Each row is a point on a landscape with many valleys, with its height.
From any point a ball rolls to the lowest of the 2 points nearest to it. It stops when none of these is lower. Distance is the straight distance between rows; heights are no part of it.
Sego h=315: [107  92  71 125  73 119  88  83 127 110  82  74  75 117  72 109  81 117
  78 110 117 103 138  78  91 113  81  96  97  85  94]
lodo h=145: [102  75 116  98  92  87 125  69 124 101 157  91 108 115  81 131 140 111
 108  75  83 114  90  78 102 115  72  74  73 102 125]
Noken h=680: [103  88  75 115 109 118  84 101  94  96  94  89  80 130  71 136 104  92
  81  91  90  94  76  96 109 112  91 133  93  95 128]
tuvo h=338: [119 110 101  93 118 121  97  76  61  91 108  81  85 113  70 111  90  78
  72  97 121 102  72 111 121  99 148 101 106 104 108]
pasit h=297: [108 106 101  77  95  87 107 142  50  85 105  96 117  93 123 110  93  97
  97 101 149  89  82 100 117  63 144 109 108 153  78]
Sumu h=762: [ 88  90  99  81 120  95 106 138 129 127  76 125 107  82 149  79 102 104
  80 123  84  91 132 107  94 112  61 100  75  86 131]
Pob h=213: [ 85 109 107  93 102  90 105 126  99 107  72 110 123  83 141 104  92 109
 116 108 114  96  91 125  82  81 138 119 131 104 111]
rige h=694: [ 93 138  96  98 102  82 118  86  46  97 127 125 102  78  86 108 113  67
 109  96 116  68  49 134 103 103 173  99 155 130  76]
pifa h=789: [ 78 119  97 113 110  71 113 102 141 138 102 114 114  82 139 104  95  94
  95  97  61  77 120  99  89 122  71  61  88  78 106]
Maku h=588: [105 143  79 119 115  91  81  98  76  95  80  94  98 105  82 101  59  70
 110 111 109  79  95 114 106 101 141 113 118 120  82]
boruf h=531: [111  88 121 111 109 137 105 103  98  91 105  97 104  93  63 111 120 122
 131  89  71 157  84 113  98  82 102 130  94  75 104]
fedo h=625: [ 99 100 121 130 110  95  86 120 110  69 120  92 117  98  73 108  94 117
 147  92  95 115 111  86  98  70  73 108  71 109  79]
mon h=621: [ 84 130  54 123 109  83  66  94 113 126  79 101  84 103  99 119  70  73
  84 102  68  72 112 110  99 135  90  96 115  80  90]
badil h=211: [115  58 116  71 108 123  98 102 102 110 122  80 106 130  81 122 106 113
  79  90 122 140  97  82 119 101  91 103  83 104 141]
sozet h=456: [ 78  97  82 109  91  85 117  78 125 118 102  97  92 106 117 120 114  91
  66  84  76  73  87  97  84 132  92  82  94  75 126]
rik h=352: [ 97 109 110  67  77  72 132 133  88 113 103 113 121  72 139 114 122 116
 109 104 138  83  87 138  89  54 148  95 144 126  74]
Tevid h=722: [104  84 114  75  98  82 111 118  66  72 125  88 128 113 115  97 101  86
 117  99 150  96  98  73 118  78 123  86  90 148 118]
Dati h=393: [119  84 108 106 103  97 102  48 101 104 147  88  81  94  66 115 129 111
  63  71  87 102  63  87 108 128  74  89  95  95  82]
Par h=196: [103  88 104 115 101 118  99 104 113 104  89  89  98 109  90 105  95 111
  95 107 108 113 107 100  88  98  94 107  91  83 121]
dum h=465: [115  81 128  81 117 126 130 124 127 113 100 119 100  91 118  84 123 126
  97 110  89 131 116 115  91  98  73 102  65  92 139]
Vis h=579: [ 95 104 115 135  98 107 126  63 131 113 125 111  88  77  75  87 128 123
  76  84  60 105  95 110  73 121  81  83  92  60  65]
zumer h=386: [119  92 118 115  91  98 104  98 137  98 110  88 108 111  92  76  85 118
 116 116 123 111 154  79  87 104  67  73  67 112  97]
lunaf h=266: [ 87 110  72 100 100  88  68 127 119 108  80  85  98 108 124  82  64 107
  87 118 107  87 155  91  86 120  54  83  88 103  98]
Domus h=337: [111  61 136  63 104 124 109 139  96  99 116 110 129 109  95 100 115 131
 130  96 134 172  91  98 114  75 109 128 110 127 121]
noti h=526: [ 90 137 118 114 121  72  96  88  91 108  95 102 119  72 113  90  75  73
 113 101  95  84  82 120  98  92 143  74 128  88  75]
valif h=212: [107  42 126  75  94 148  95 119 130 124  95 108  99 123  71  85 105 119
  87 110 125 161 135  81 116 102  63 116  95  92 135]
dima h=336: [113 111  89 118 118 124  82  78 103 118  91 109  61  79  73  97 101  97
  62  96  60  92  78 117  97 119  72 111 102  59  62]
fegis h=676: [ 91 135  93 103  94  70 103  73  44  87 120 114 103  87  95  92 104  40
 125 105 104  60  68 107 116 110 165  70 137 112  79]
mased h=277: [ 94  92 113  64  79  91 131 121  82 102 100 109 129  83 134  92 116 120
  98 112 162 106 105 133  90  71 162 104 137 131 106]
mal h=614: [105 139  72 106 103  72  77  76  72 101  81  83  96 115  94 100  64  49
  95 111 103  64 102 100 116 120 135  84 113 108  82]
merig h=448: [110  96 103 144  97  95  72  43 100  87 132 111  85 102  30 105 121  96
  98  85  78  90  85 106  91 135  83 120 112  85  62]
nesu h=664: [101  96 120  95 100  68 110  67  86  73 143  83 104 113  95 105 115  73
 128  90 101  76  72  79 111  93 104  60  85 108 108]
Nula h=101: [ 94 100  92 103 107 111  96 114  99  99  68 102 101 107 111 107  89 101
 101 106 113  98  96 114  85  98 124 125 111  95 128]
met h=356: [ 94  83 122  77 100 106 121 110  98  91 102 104 123 101 125  92 111 120
 104 106 142 121  97 120  85  90 143 106 121 112 145]
kura h=659: [ 77 121  91 131 117  70  80  97 119 103 121 110  98  72  93 105 105  97
 102  85  50  66  96  94  89 109  46  81  87  79  56]
nesel h=504: [117  84 111 107  97 149 100 125 102  98  80  97  99 101  74  98 109 124
 119 103  79 152 108  96 103  79  78 129  76  77 101]
nata h=270: [ 97  46 115  81  97 119 103 116 145 108 102 116 107 110  93  62 114 109
  76 117 131 132 142  90 109 123  53 110  87 116 142]
bubo h=498: [103  89 115  84 117 135 137 100 121 117 108 105  88  96 116 106 126 124
  75  94  74 123  89 117  86 100  91  96  76  68 138]
nizon h=493: [111  96 114 114 108 109  96 102  75  81 119  90 117 113  64 123 106 101
 133  89 119 128  73 101 113  72 135 119 110 123  97]
Paze h=268: [ 92 105  61 123  98 116 112 119 113 117  91 112  85  93  82  95 144 133
  77 104  44  93 114  89  92  91  41  94  72  70  66]
vufat h=561: [ 84 118 139 116 114  74  96  59  91  75 143 121 111  84  85  85 109  69
 131  78  87  70  63 108  89 100 122  70 121  87  74]
bas h=343: [112  85  92 104  89 157 109  97  97 106  93 107  80  96  53 104 147 119
  92  93  37 142  92  98 107  85  70 122  80  47  95]
Dofeb h=177: [ 87 108  66  98 101 126  64 153 105 107  58 103  84 107 114  75  68 109
  90 122  93 105 152  98  87 104  51 113  90  89  96]
bolom h=593: [ 91 111  99 135 103 118 116  91 128 118  91 111  93  81  85  89 110 121
  85 107  56 106 111 116  74 103  80  89  88  46  75]
vuful h=743: [ 94 100  90  98 111 117  97 157 114 106  67 123 105  84 135  80 106 113
 115 117  75 101 115 101  91  94  58 112  76  86 112]
Ruvuk h=459: [105  88  81 146  74 110  88  43 109 109 122  97  74  97  26 118 122 125
  76  84  79 107 100  86 100 131  78 115 114  86  60]
ped h=533: [ 94 124 141 103 131  83 102  88  74  72 133 118 106  60  85  86 104  84
 121  83 102  84  53 115 101  73 127  83 115 106  60]
raka h=809: [ 96 117 148  97 126  76 132  68 132  98 154 118  95  75 105 100 120  96
  96  74  66  80  84 106  96 103  84  59  70  95  94]
kibo h=681: [115  78 114  85  71  76 116  61  95  87 133  67 102 136 100 101 116  93
 126 100 109  93  99  64 118 105  91  56  77 116 112]
pokir h=650: [ 82 103 104  98  92  63 105  57  83  75 135 102  99 118 107 108 118  55
 127  83  79  56  55  87 106 112 110  68 111  97 109]
gami h=235: [ 99  72 102  67  86  92  90 131  80  79  85 108 124 108 127  65  83  98
  83 110 170 106 113 101 109  85 127 133 123 155 105]
Dozal h=299: [109 113 119 126 127 113  74  60  91 103 114 125  81  80  67  85 106  89
  86  87  71  92  68 135  79 126  99 117 117  61  62]
vug h=388: [108  63  75 101  89 134  86 132 117 110  86  98  84 123  89  98 100 121
  73 107 111 117 133  71 107 105  43 115  80  99 105]
dav h=367: [121  78 107 106 113 121  94  82  94 106 130  87  82  96  52 119 125 117
  74  77  67 130  73  95 121 107  63 116  81  81  77]
senez h=428: [127 113  96  92 123 136  86 108  72  92  76  86  71  96  87 109  83  93
  81  96  82 112  65 115 122  86 107 136  93  98  91]
mab h=518: [ 71 112  84 108 107  83  88 105 110 128  58 115 118  93 142 109  66  81
  99 108  95  88 120 125  94 116 133 107 131  72 125]
kolaz h=385: [ 83  85  97  73  98  69 103  93 100  99  92  97 122 113 145 101  98  85
  93  98 118  79 104 101  90 117 116  92 100  99 151]
suda h=800: [ 86 122 121 106 117  56 114  81 134 116 131 114 108  70 123 101  97  84
 102  82  62  65  93  97 100 110  71  53  85  88  85]
Fuge h=582: [ 87 120  96 109  71  55  99  40 107 104 107  94  93 115 121  87  94  61
 130 108  66  68  94  93 100 125 109  45 123  76  74]
zev h=231: [ 95 113  86 137  86  78  92  46 117 113 116 105  80  71  78  90 108 114
  82  87  74  75  96  87  82 144  67  79 114  80  43]
bukas h=346: [111  99  84  69  71 100 117 127  79 112  79 112 103 108 113 125 117 120
 100 112 143  93  89 149  90  70 158 144 150 139  88]
Bog h=274: [124  71 106  79 107 147  90 106  93 112  98  78  84 122  72 127  93 115
  76  88 104 147  95  83 129  88  84 119  82  88 114]
Bap h=314: [ 77 116  65 121  78  86  79 110 129 110  97  82  94 107 103  93  84 121
 109 116  98  87 160  84  69 120  45  69  88 102  84]
Tamel h=655: [112 117 100 101  98  86 101  59  52  87 119  81  94 106  82  91 100  52
 102 106 114  74  76  98 116 109 145  64 109 106  88]
kot h=199: [101 108  81 136  79  87 104  59 124 110 113  77  81  83  74 102 102 125
  82  93  87  96 110  76  92 124  69  78  91  94  61]
Zubo h=447: [102 104 128  79 114 108 128  80  70  79 156  86 118 101  96 107 122 100
 102  93 119 117  69 107 105  87 145  63 105 111 124]
rim h=646: [ 90  99 135 117 103  70 104  94 120  65 138 102 117 101  76 108 106 100
 162  86 100  96 105  71 103  70  85  81  71 112 102]
lomak h=273: [119  52 137  57 103 151  98 136 109 115 102 111 114 115  79  88 103 125
 117  98 116 188 114  88 122  91  84 124  90 101 127]
getu h=486: [113  90  99  96 100 136  77 142 101  85  67  99  95 117 109  75  55 106
  92 111 126 124 124  91 102  87  84 136  93 112  99]
Gasuv h=819: [118 101 138  90 126 104 135  79 125 109 145  99  97  87 102 111 129 117
  85  84  77 118  91 110 101 105  79  74  60 100 110]
kob h=347: [109  78  74 108  91 127 115 131 126 120  89 110  87 104  84  93 128 146
  76 115  88 120 147  74 103  93  36  97  67  94  83]
nunis h=431: [115  92 120 129 107  98  79  54  80  78 146  96 102 113  36 116 117  85
 117  80  92 107  69 100 105 109 104 106 107 100  79]
pib h=776: [ 94  96  87  98 101  83 111 111 135 137  84 103  99  92 137  95  96 111
  64 111  92  81 132  96  89 123  69  77  81  83 119]
pag h=333: [ 82  94  86  72  88  61  71 135  78  87  79 113 133  99 145  67  68  81
 100 114 155  78 131  96 101  95 125 117 126 150  92]
Tero h=677: [ 95 126  70 121 108 118  76 136  99  97  54 113  93 106  94 114  78 106
 132 114  86  94 103 118  91  91 107 157 117 115 100]
gazu h=148: [105  95 104 126  93  87 104  74 120  92 122  78 100 104  82 107 105 107
 103  93  92 101 100  81  95 105  71  80  73  96  89]
Torem h=562: [ 85 114 135 110 128  79 119 107 117  85 120 112 116  75 110 102 104 100
 128  87  89  92  80 104  90  78 104  84  84 101 104]
kapav h=479: [ 94  83  97  88 105 111 117  87 115 113 108  92  88 107 112 121 114 109
  54  91  92  98  86 107  88 118  96  88  88  77 142]
zazak h=647: [ 76 127  76 133 107  81 111 105 129 124 114 115  97  64  95  91 116 120
  90 102  40  79 124  92  85 109  42  67  85  78  44]
rire h=403: [114 113 115  80 117  93 104 149  74  83  92  98 114  82 138  93  77 107
 109  95 124 100  82  99 112  56 111 109  92 139  72]
dus h=771: [108  69  98  92  83 116  83  91  84  90  95  84 104 146  84 109  89  86
  97 103 150 112 116  82 116 105 125 116 106 118 144]
vevur h=759: [105  77  92  86  75  89  97  69  79  85 104  79 102 147 100 111 107  79
 105 109 126  87 100  85 108 113 127  94 104 111 147]
gup h=230: [ 99  89  90 121  99 108 131 101 122 116 120 111  88  85  76 108 152 133
  77  90  57 112 100  88 101  99  46  95  65  84  78]
Gop h=389: [103  69 129  55 105 114 120 120  93  93 130 106 131 104 109 100 123 128
 115 101 152 151  96 112 106  78 137 106 122 134 140]
lotes h=331: [ 91 125  80 102  93  67  68 101 109  98  93  72 106 109 130  88  51  87
 111 113 110  77 147  85  93 115  81  61  93 106  88]
fub h=581: [118 111 114  68 100 125 117 129  87  93  74 102  96  68 133  98 113 126
 126  92  83 127  65 123 100  64 110 135 106 102  98]
gisu h=773: [107 107  72 100  69  68  87  58  92  98  89  64  84 132 112  99  85  74
 101 114 102  67 109  77 108 126 106  68  98 100  94]
Did h=583: [ 82 124  89 110  95  60  92  61 110 125  92 100 113 100 134 104  71  57
  89  96  73  77 101 110 102 133 125  62 128  67 103]
bulop h=417: [106  69 116  72 103 146 115 138 120 106  63 124  92  91 117  57 113 120
  90 121 106 131 127 106 101  98  69 124  88  85 143]
roboz h=469: [124  81 124 113 100 134 112 105 130 117 103  88  99 103  69  96 105 132
  98 106  94 150 133  90 102  88  72  97  64  81  87]
Totu h=594: [111  99 109 118 104 120  82 143  90  68  91  97 112 104  90 102  78 120
 149  98 103 134 100  89 105  62  85 141  85 123  72]
kazo h=188: [100  75 117 114 106 103 132  95 129 110 150 111 106  99  68 129 154 130
 103  79  64 130 102  88 103 101  61  94  62  86 105]
Daki h=666: [ 95 104  62 121  99  89  80  87  97  97  89  92  86 134  85 132  95  75
  98 101  91  65  88  95  97 130 106 118 100 105 127]
Gupa h=332: [ 73  90  96  66  85  54 103 100  80  98  85 111 137  98 156  88 100  77
 112 109 137  72 115 106  96 104 150  93 123 120 135]
ker h=432: [120  96 139 115 114 114 117 106 129  98 110  92 114  95  92  83  97 120
 122 110 106 136 127 101  96  82  88  89  66 100  97]
gelil h=565: [106  91 132 120 106 128 108  50 109 100 138 106  91  88  56  98 129 116
  81  77  64 127  75 124  82 114  92 102 103  56  77]
tibuf h=463: [108 110 106  89 100  74  86 116  84  80  91  81 121 109 132  69  56  81
 103 115 144  90 129  79 104  93 115  78  87 129  96]
Todet h=622: [ 86 102  90  94  73  86 114  41 102 105 111  92  89 130 115 107 109  67
  82  88  82  72  75 105  86 139 139  71 122  74 127]
lol h=349: [110  77  95 119  68 114 101  89 138 114 100  81 100 116  71  93  94 138
  93 112 125 128 155  69  92 113  64  84  83 101  95]
fasub h=368: [112  96 101  83 106 124  86 111  83  95  59  91  89 116 108  89  56  88
  70 118 146  98 125 101 109  94 140 125 110 107 115]
fodud h=627: [ 87 116  92 124  73  73 136  64 151 126 107  99  92  89 113  92 111 117
  95  99  77  83 132  82  79 130  72  53  90  86  86]
didi h=698: [ 80 125  79 118 115  99  76 145  98  95  67 116 105  79 117 110  83 102
 136 104  64  91  90 113  90  84  83 127 105  95  91]
rodif h=538: [122  90 119  65 116 138 111 124  88  97  94  93  95  91 116 101 109 123
 101  94  95 143  79 112 111  77 102 122  86  99 130]
zar h=607: [ 78 130  56 126  84  64  72  64 120 131  93  96  90  96 109 112  79  77
  91  97  61  69 113 101  95 148  81  67 132  73  73]
nuv h=195: [ 90  97  96  76  69  91 116 102  65  96  88 101 121  98 119  90 104  96
 101 120 164  93 112 116  90  91 180 104 136 128 120]
mikom h=405: [ 88 106 105  73  96  56  93 135  73  82  95 102 132  92 148  75  69  78
 116 110 149  72 121  81 112  81 125  82 104 145  90]
Sunog h=604: [108 127 100  82  99 127 114 106  85 107  59 114  87  67 118 103 107 112
 118  96  66 112  55 140  93  76 131 143 134  88  92]
dimiv h=652: [ 90 116  88 112 114  96  97  78  82  95 102 103  96 114  90 125 103  71
  95  92  89  76  58 119  97 122 133 121 119 102 121]
kem h=165: [104 109  76  82  78  86  97 126  42  89  86  96 113 107 115  95  79  76
  92 113 158  78 112  94 118  91 164 116 115 154  91]
tez h=437: [ 95  92  90  82  90  98  68  99 108  96  61  94  94 119 117  70  49  81
  70 122 152  89 155  96  98 114 117 104 112 101 114]
Laliz h=760: [ 96  89  87  81  64  61  96  74  76  80  93  78  97 144 133  86  96  63
 129 130 112  65 115  76 116 108 113  68  95 109 111]
kala h=312: [ 92 105  77 126  97 108 114 132 131 116  99 118 100  99  92  88 132 137
 103 122  73 105 152  90  78  91  35  84  64  89  80]
diz h=675: [ 83 121 101 120 122  78  90 121 125  99 110 100 104  80 110 105  88 106
 118 100  72  78 117  87  90  91  48  79  65  95  81]
Bofit h=619: [ 74 126  62 122  85  60  78  86 118 113 104  86  95  95 112 114  85  90
 108  99  69  66 117  82  90 126  62  63 100  92  77]
sif h=597: [ 97  97 129 101 122  95 116 143 117  86 105 117 112  84 119  99 116 122
 137  97  92 111  98 101  95  73  77 111  72 108 118]
Fidu h=482: [ 85 109  75  95  94  86  76  92 117 115  54  96  95 110 120  97  60  83
  79 117 116  78 142 106  92 124 125 101 117  73 121]
nat h=449: [123  93 110  88  99 137 101 119  64  94  97  93 105 116  75 120  97 116
 110  97 133 146  80 114 121  67 146 136 122 133  98]
ziz h=595: [ 84 121  68 116  61  57  95  33 116 117 105  98  78 100 117  93 102  85
 106  89  61  62  91  82  98 152  83  57 134  84  57]
zipoz h=527: [118 116 111 126 114 123  88  94  82  83  93  91  99 103  61 106  87 101
 121 100 102 121  78 119 101  80 130 130 108 109  77]
vep h=366: [ 95  66 107  66 102 134 100 131 107  97  63 118  97  96 124  77 106 115
  90 113 126 124 109 113  99  95  99 146 112  98 148]
serut h=276: [111 104  80  84  93 105  88 107  54  85  80  88  95 126  99  95  58  68
  76 111 156  85 127  85 122 100 156 116 104 134 109]
nek h=605: [ 74 116  86  94  88  72 102  58  90 110  91 103 108 118 127 111  86  53
  96  96  88  70  89 118  99 133 162  80 134  80 128]
Govap h=397: [107 109 116  82 131 116 107  89  68  85 130  90  98  92  94 110 109  98
  82  89 109 112  52 123 110  89 139  95 109 104 110]
luseb h=523: [ 96 112 131  98 107  80 124 104  94  88 114  97 123  82 115  98 101 101
 127 102 124  94  85 107  89  74 140  79 109 113 105]
zif h=395: [ 97 122  77  90  87  63  73  97  77  94  79  78 114 118 134  81  52  62
 111 121 124  73 136  82 111 108 119  66 101 111  90]
vupe h=434: [109  78  82  98  95 128  74 122 105  97  71  86  83 133  97  98  66  99
  69 109 128 103 130  82 103 105  79 127  94 103 115]
vitin h=313: [107  62  98 100  92 106 114 124 149 118 109 124  99 107 103  83 135 118
  82 116 118 107 146  81  99 124  36  92  69 118 131]
zesip h=633: [110  69 129  72 111 110 107 158 109  83  98 121 116  92 124  80 114 121
 127  96 114 133  97  97 110  78  71 136  83 136 123]
duz h=578: [ 84 133  90 116 115 106  98 112  95 113  63 125  97  80 113 109  93  95
 120 101  62  95  66 140  91  93 127 138 139  86  90]
Tasil h=311: [112 101  70 110  86 140 105 116  92 101  78 111  88  91  68  87 151 119
 104 102  28 119 108  91 101  79  49 113  69  54  78]
tam h=411: [116  86 108 115  84  83  92  34  94  85 147  80  91 110  58 107 124  92
 103  78  91  94  69  80 109 122  81  80 100 104  76]
Vik h=269: [ 79 102  88  75  57  65 118  99  49  91  92 106 121 101 134  91 108  71
 130 124 141  68 111 103 105  96 175  88 130 126 114]
Lale h=79: [113  77 103 102  95  91 116  99 129 108 121  86 101 110  99 114 121 116
  90  94 102 101 111  76 100 113  59  83  63 110 119]
Kidap h=324: [105 120  94 123 119 106  84  99 107 107  84  85  85  85  94  99  77  95
  83 106  78  93  95 106  94 103  80  99  84  77  74]
nubed h=471: [ 90  93  71 143  74 113 108  72 113 115 112  98  83  86  33 116 138 152
  73  91  73 121 117  70 103 111  63 106 104  87  50]
fasim h=672: [ 92 110 104 117 119  62  75  75  96  87 132 102  92  87  89 105 105  74
 100  82  71  54  63  93  98 116  66  87  93  93  71]
vafo h=638: [ 87 106 107 109 103  88 100  55  90  89 134 104  98 112  96 108 117  68
  93  77  86  77  52 111  83 132 119  84 118  89 113]
nud h=744: [ 98  91 100  91  81  73  97  95  77  75 103  85 121 126 118  96  97  74
 132 108 131  77 102  77 104  99 121  81  94 125 124]
tema h=219: [109  51 124  65 109 106 101 122 101  92 120  97 126 122 105  90 106 107
  97  97 146 133 106  87 116 100  96 110  88 129 152]
rivon h=667: [111  73 128  61  99  93 113 157  93  78 114 118 122  95 125  96 111 124
 130  85 148 124  89  95 115  52  94 125 103 160  95]
zerib h=639: [ 84 130  45 118 114 115  68 123 103 126  53 109  73 101  98 117  77  87
  85 115  55  81 113 113  99 113  78 121 109  74  95]
nuguv h=427: [ 84 102  99  95 109  66 107  90 108 110 106  93 112 100 137 116  97  79
  89  89  86  68  85  95  97 117  95  78  88  90 126]
fefod h=546: [113 116  99 115 106 110  70 135  84  71  88  86 107 115 104  91  51 101
 113 107 122 113 112  90  99  77  97 118  89 131  72]
zeru h=334: [112  90  84  96  79 105  95  65 113 110  82  69  74 124  91 110  82  95
  66 106 129  87 124  79 104 116 110  88 102  89 116]
Vofen h=552: [ 99  92 116 125 116 130  96  82  97  89 117 109  92  93  59 107 129 109
 107  85  58 127  67 124  88 100  95 126  98  66  89]
gafe h=261: [102 112 106 125 103  88  89  48 112 114 115 108  82  84  83  87 101  87
  76  83  78  75  80 112  81 138  96  78 115  66  62]
deno h=686: [ 97 112 113 108 139  86  82  92  91  97 115 108  92  74 100 102 100  78
  90  83  73  79  49 114  99 107  86 100  99  86  80]
Goto h=420: [ 79 127 112  84  99  54 117 120  83 107 101 116 131  64 139 116  93  90
 118  93 114  70  75 121 106  62 146  84 142 117  76]
Duf h=355: [126  83 100  71 110 154  92 118  82  97  66  86  67 115 100 109  75 100
  70  97 103 123  93  94 126  81 104 137  91  97 117]
folak h=401: [121  90 104  61  83 130 114 130  76  96  89  99 104 105 107 117 115 133
 106 100 138 132  81 128 102  59 144 142 134 136  99]
Nul h=483: [106 125 129  88 124  87 111 125  76  78 114  98 107  63 110 102  96 101
 118  90 109  93  57 111 115  50 122  98 105 124  63]
Peb h=693: [ 94 112 126 110 116  72 109 122 145  96 120 122 108  86 113  98 102 109
 135 103  90  81 132  85  89  87  53  77  58 111 110]
Tivi h=272: [111 110  86  89  98 102 100  55  82 101  92  73  74 120  86 112  81  70
  60 103 124  80  96 105 112 116 148  86 108  90 118]
Kunar h=560: [120 136  89 116 115 111 102  97  70  94  81 104  91 103  61 107  75  87
 111 109 115  94  83 127 111  89 159 138 130 132  76]
tofi h=210: [109 104  91  84 101 139  98 124  92 102  41 109  79  97 114 105  87 107
 102 110 101 108  95 120 100  81 128 154 119  92 118]
nuzur h=265: [104 102  79 123  99 129  88 111 113 110  72  88  73 103  82 103  84 115
  78 113  87 107 122  99  92 100  77 109  87  72  93]
vulap h=611: [ 88 116 107 134  90  93 112  72 137 115  98  95 103  92 101  92  91 104
  96 103  85  96 117 107  69 116  96  67  94  63  95]
Ros h=720: [101 116  83 103 103 123  96 144  92  91  61 116  95  74 117  92 116 110
 138 103  53 108  85 103  96  74  70 132  84  81  99]
Fono h=106: [103  48 118  59  95 117  89 127  89  83 100 108 125 122 106  71  93 102
  85 101 162 141 108  96 121  90 106 137 120 147 130]
bezad h=637: [116 124  90 114 104  75  76  53  74  91 111  84  83 107  74  92  84  54
  96 101  98  62  76  98 111 124 115  79 109 103  67]
som h=551: [ 72 129  87 116 118  76  89 108 102 120  78 122 121  82 131 119  79  78
 115  93  73  83  79 129  97 103 136 113 142  88 106]
Tibeb h=658: [ 95 121  60 114 105 143  80 133  97 102  45 114  69 111  88 107  85  99
 109 120  66  96 116 110  96  95  88 146 107  85 108]
zokaz h=636: [ 74 121  75 134  80  66 133  72 142 124 125 117  92  68 102  95 132 132
  90  89  58  75 119  74  86 129  53  60  91 100  61]
Tidi h=696: [108  88 138  75 107  83 116 138  86  68 135 108 128  99 108 101 100 107
 133  84 148 110  98  75 121  55 106  94  83 158 101]
gol h=488: [ 84 113 130  82 103  91 139  93  77  76 151 106 122  82 104 111 129 109
 127  88 122 107  63 118  94  68 156  71 126 122 110]
Feke h=300: [ 99  79  91  63 102 145  83 129 100  99  39 112  74 102 124  83  78  98
  77 115 122 100 122 111 104  92 108 155 117  87 133]
tok h=58: [ 94  86  87  84 102 127  76 150 123  98  70 109  90 101 120  45  69 106
  71 126 110 112 155  95  93 111  39 113  86 110 102]
bab h=502: [123  84 116  65 105 150 126 124 100 104  90 108  92  85 109  91 136 127
 116  97  69 155  96 108 105  82  82 114  73  79 142]
nura h=294: [ 89 102  92  71  92 101 114 112  87 110  70 117 107  97 129 115 105 113
  91 108 132  95  88 143  86  86 166 140 149 112 127]
Sogoz h=695: [102  88  69 110 106 135  95 108  97 104  87 101  68 108  76 129 126 104
  74  89  60 100  73  99 107 103  70 131  87  74 112]
pidim h=146: [113  53 103  85  91 110 108 105 124 123 123  90 103 124  83 122 123 128
  75  90 113 133 116  67 119 113  51  97  71 110 128]
rokag h=328: [128  84 105 103 115 141  78  98  78 102 112  81  86 119  44 132  99 103
  91  81  85 139  75  95 129  94  92 138  87  96  89]
rigig h=558: [ 90 125 114 112 101  67 106  63 104 102 107  99 116  94 117  89  85  68
 111  97  87  76  89 105  87 111 129  55 112  71  91]
Vena h=478: [ 92 127 104 106 100  72 106 108  71  89  97  95 119  82 112  99  86  80
 121 104 124  76  84 105 103  79 150  86 120 121  81]

Where does a ball stop that starts at each point below?
fefod | Lale
Ruvuk | Lale
Sunog | kem
suda | zar
fegis | Nula

Call two points neighbours if one is among the 2 nearest of the other. Go from one point of each pair to the other, from neighbour to neighbour, staying as low as possible. Name the highest point that can't be avoided.
valif / Tivi | dima
tok / Lale | tibuf
Tivi / nuv | Gop
valif / Fono | vitin
Fono / Lale | tema
Nula / Tivi | zeru
